The views of a scene show one set of named points, each view turned or mirrored, shifted and resized as a whole, with a little noise and some points left out.

Scene 1
View 1
kov: 3; -10; -5; -1; -5; -5; 15; 14; 0; 1; 10; -1; 0; -15; 12; -4; 7; -2; 1; -11; 3
kap: 1; -9; -3; 0; 3; 0; 20; -1; -2; -1; 9; 0; 1; -3; 5; -4; 8; 7; 4; -11; 9
supen: 0; -3; -6; 8; 1; -4; 19; 7; -3; -11; 7; 1; 10; -12; 5; -7; 7; 2; -3; -11; 8
gak: -6; -11; 1; 11; -14; -12; 11; 37; 14; -1; 8; -2; 20; -15; 18; -1; 2; -8; 8; -2; -1
mana: -1; -5; -4; 5; 0; -5; 17; 11; -4; -5; 5; 2; 7; -16; 8; -5; 7; 0; 5; -12; 5
Sepe: 1; 7; -9; 5; 14; -8; 17; 7; -21; -16; -7; 9; 7; -42; 5; -8; 11; -1; 6; -20; 10
Napi: -4; 1; -6; 15; -3; -4; 20; 6; 3; -17; 8; -1; 18; -5; 3; -9; 9; 3; -11; -6; 7
vepu: 1; 1; -6; 1; 16; -1; 22; -7; -18; -10; 0; 8; 1; -22; 1; -7; 10; 6; 8; -19; 12
dazod: 1; -7; -5; 1; 0; -3; 19; 4; -3; -5; 8; -1; 2; -10; 8; -6; 9; 4; -2; -12; 6
luma: -1; -8; -3; 3; 0; -3; 18; 8; -2; -1; 7; 2; 6; -9; 8; -4; 6; 2; 8; -10; 6
potad: 0; 5; -12; 12; -10; -8; 17; 10; 1; -21; 8; -3; 12; -18; 8; -13; 11; -4; -26; -11; 3
Lub: 1; -11; -2; -1; 0; -2; 19; 7; 0; 4; 9; 2; 0; -6; 9; -3; 6; 4; 10; -11; 6
Risop: -6; -3; 0; 14; 1; -8; 17; 17; 1; -9; 2; 3; 20; -14; 7; -4; 6; 1; 12; -8; 7
Vov: 2; -4; -6; 2; 0; -8; 15; 12; -7; -6; 3; 3; 2; -26; 11; -6; 8; -2; 2; -15; 5
dol: -3; -3; -2; 10; 2; -8; 17; 15; -2; -7; 2; 4; 13; -19; 9; -4; 5; -1; 7; -10; 7
View 2
supen: -3; 2; -1; 1; 0; -2; -1; -2; 10; 1; 7; 5; 0; -3; -11; 11; -7; 2; -6; 6; 4
vepu: 1; -2; -12; -8; -1; -4; -2; 3; 18; 0; 7; 0; 10; -11; -5; 3; 1; -2; -7; 15; 2
Sepe: -5; -12; -9; -7; 1; -5; 5; -7; 17; -4; 19; -1; 14; -14; -3; -3; -3; 2; -9; 11; -6
gak: -17; 15; 18; 13; 3; -10; 3; -3; -12; -1; 10; 13; 4; 1; -14; 6; -16; 6; -8; -2; -3
kap: -1; 10; -3; 1; -1; -4; -7; 5; 9; -1; -1; 7; 3; -5; -10; 12; -4; -3; -7; 12; 9
kov: -9; 12; 5; 3; 2; -7; -4; 0; 3; -7; 7; 7; 7; -7; -9; 14; -5; -2; -10; 7; 6
mana: -6; 6; 1; 2; 1; -6; -1; 0; 6; -2; 7; 6; 5; -6; -9; 7; -6; 1; -8; 7; 2
Napi: -1; 1; 1; 2; -1; 2; 0; -4; 9; 5; 5; 5; -11; 2; -15; 14; -10; 6; -3; 2; 3
dazod: -3; 9; -3; 0; 0; -6; -6; 4; 9; -4; 3; 6; 6; -7; -8; 12; -2; -3; -8; 12; 8
Lub: -3; 14; 0; 3; -1; -7; -7; 6; 4; -3; 0; 8; 6; -5; -9; 11; -4; -3; -8; 11; 7
potad: -5; -7; 6; -2; 3; 1; 3; -16; 12; -4; 14; 4; -8; -1; -14; 23; -11; 6; -7; -1; 7
Vov: -8; 2; 2; 0; 2; -8; 0; -3; 7; -6; 13; 5; 11; -9; -7; 8; -5; 0; -10; 8; 2
View 3
Napi: 11; 3; -16; 7; -7; -8; -15; 9; 15; 4; -23; -8; 5; -10; -20; -4; -16; 0; -11; 1; 2
Vov: -7; 9; -16; 5; -12; 7; -19; -9; 8; -3; -13; -16; -5; 0; -1; -2; 3; 6; -17; -5; 8
dol: -5; 4; -9; 5; -9; 5; -16; -4; 12; 4; -15; -15; -5; -6; -13; -1; -5; 12; -13; 4; 7
potad: 18; 9; -32; 7; -2; -11; -24; 3; 11; -7; -19; -18; 12; -15; -2; 3; -11; -15; -20; -5; 6
gak: 12; 6; -17; -3; -12; 8; -15; 0; -4; 29; -11; -24; 9; -11; -28; -11; 4; 16; 0; 17; -6
luma: -7; 4; -13; 8; -19; 3; -9; 2; 10; 1; -17; 1; -1; 3; -9; -10; -5; 9; -10; -3; 4
mana: -5; 5; -12; 5; -13; 3; -15; -2; 9; 1; -16; -8; -2; -2; -9; -6; -3; 8; -13; 0; 5
Risop: -4; 0; -3; 5; -9; 2; -15; 2; 16; 9; -17; -13; -4; -7; -22; -1; -9; 13; -11; 7; 5
vepu: -23; 4; -5; 12; -11; 3; -15; -7; 24; -20; -17; 1; -16; 5; 4; 1; -8; 8; -24; -10; 16
Lub: -11; 5; -13; 6; -24; 7; -6; 3; 7; 1; -16; 5; 0; 7; -8; -14; -3; 13; -10; -5; 2
View 4
Napi: -18; 1; 14; 14; 13; -10; 7; 23; -4; 5; 8; -2; 4; -6; -7; 6; 23; 25; 4; 5; 7
Risop: -20; 10; 6; 17; 14; -12; 1; -4; -8; 5; -1; -8; 12; -20; -6; 4; 15; 12; 5; -1; 18
Vov: -15; -3; 6; 11; 9; -11; 8; 6; -24; 7; -3; 1; 19; -24; 0; 5; -6; 14; -4; 13; 18
Lub: -8; 1; 15; 15; 9; -14; 10; 1; -1; 11; -11; 12; 9; -18; -6; 10; -7; 8; -14; -3; 13
dol: -21; 9; 6; 14; 13; -7; 4; -3; -19; 1; 4; -7; 17; -20; -1; -1; 7; 17; 3; 8; 18
vepu: -19; 14; 19; 9; 12; 8; 17; -8; -19; -5; 9; 10; 18; -8; 4; -2; -14; 25; -15; 16; 12
kap: -9; 4; 19; 13; 9; -8; 15; 7; 1; 7; -4; 15; 7; -9; -7; 8; -4; 15; -14; 2; 11
luma: -10; 2; 12; 13; 10; -11; 10; 4; -4; 8; -5; 8; 9; -16; -5; 8; 0; 12; -8; 1; 16
Sepe: -27; 10; 8; 7; 10; 6; 9; -6; -42; -4; 13; -5; 27; -19; 8; -6; -11; 28; -1; 26; 18
supen: -16; 1; 13; 12; 11; -8; 10; 13; -11; 5; 5; 2; 10; -12; -4; 3; 7; 19; -3; 9; 12
dazod: -9; 1; 16; 11; 9; -9; 13; 5; -7; 8; -6; 13; 11; -15; -3; 9; -9; 14; -14; 4; 12
kov: -7; -9; 8; 12; 8; -18; 10; 12; -12; 12; -10; 7; 11; -23; -5; 10; -4; 9; -7; 4; 16
gak: -12; -10; -6; 19; 7; -32; -8; 9; -9; 17; -17; -14; 11; -37; -13; 12; 24; -5; 14; -8; 23

In a view up to two points have been moved. Name them for each view, in the order of its rows, or write -.
view 1 | dazod
view 2 | -
view 3 | Napi
view 4 | dol
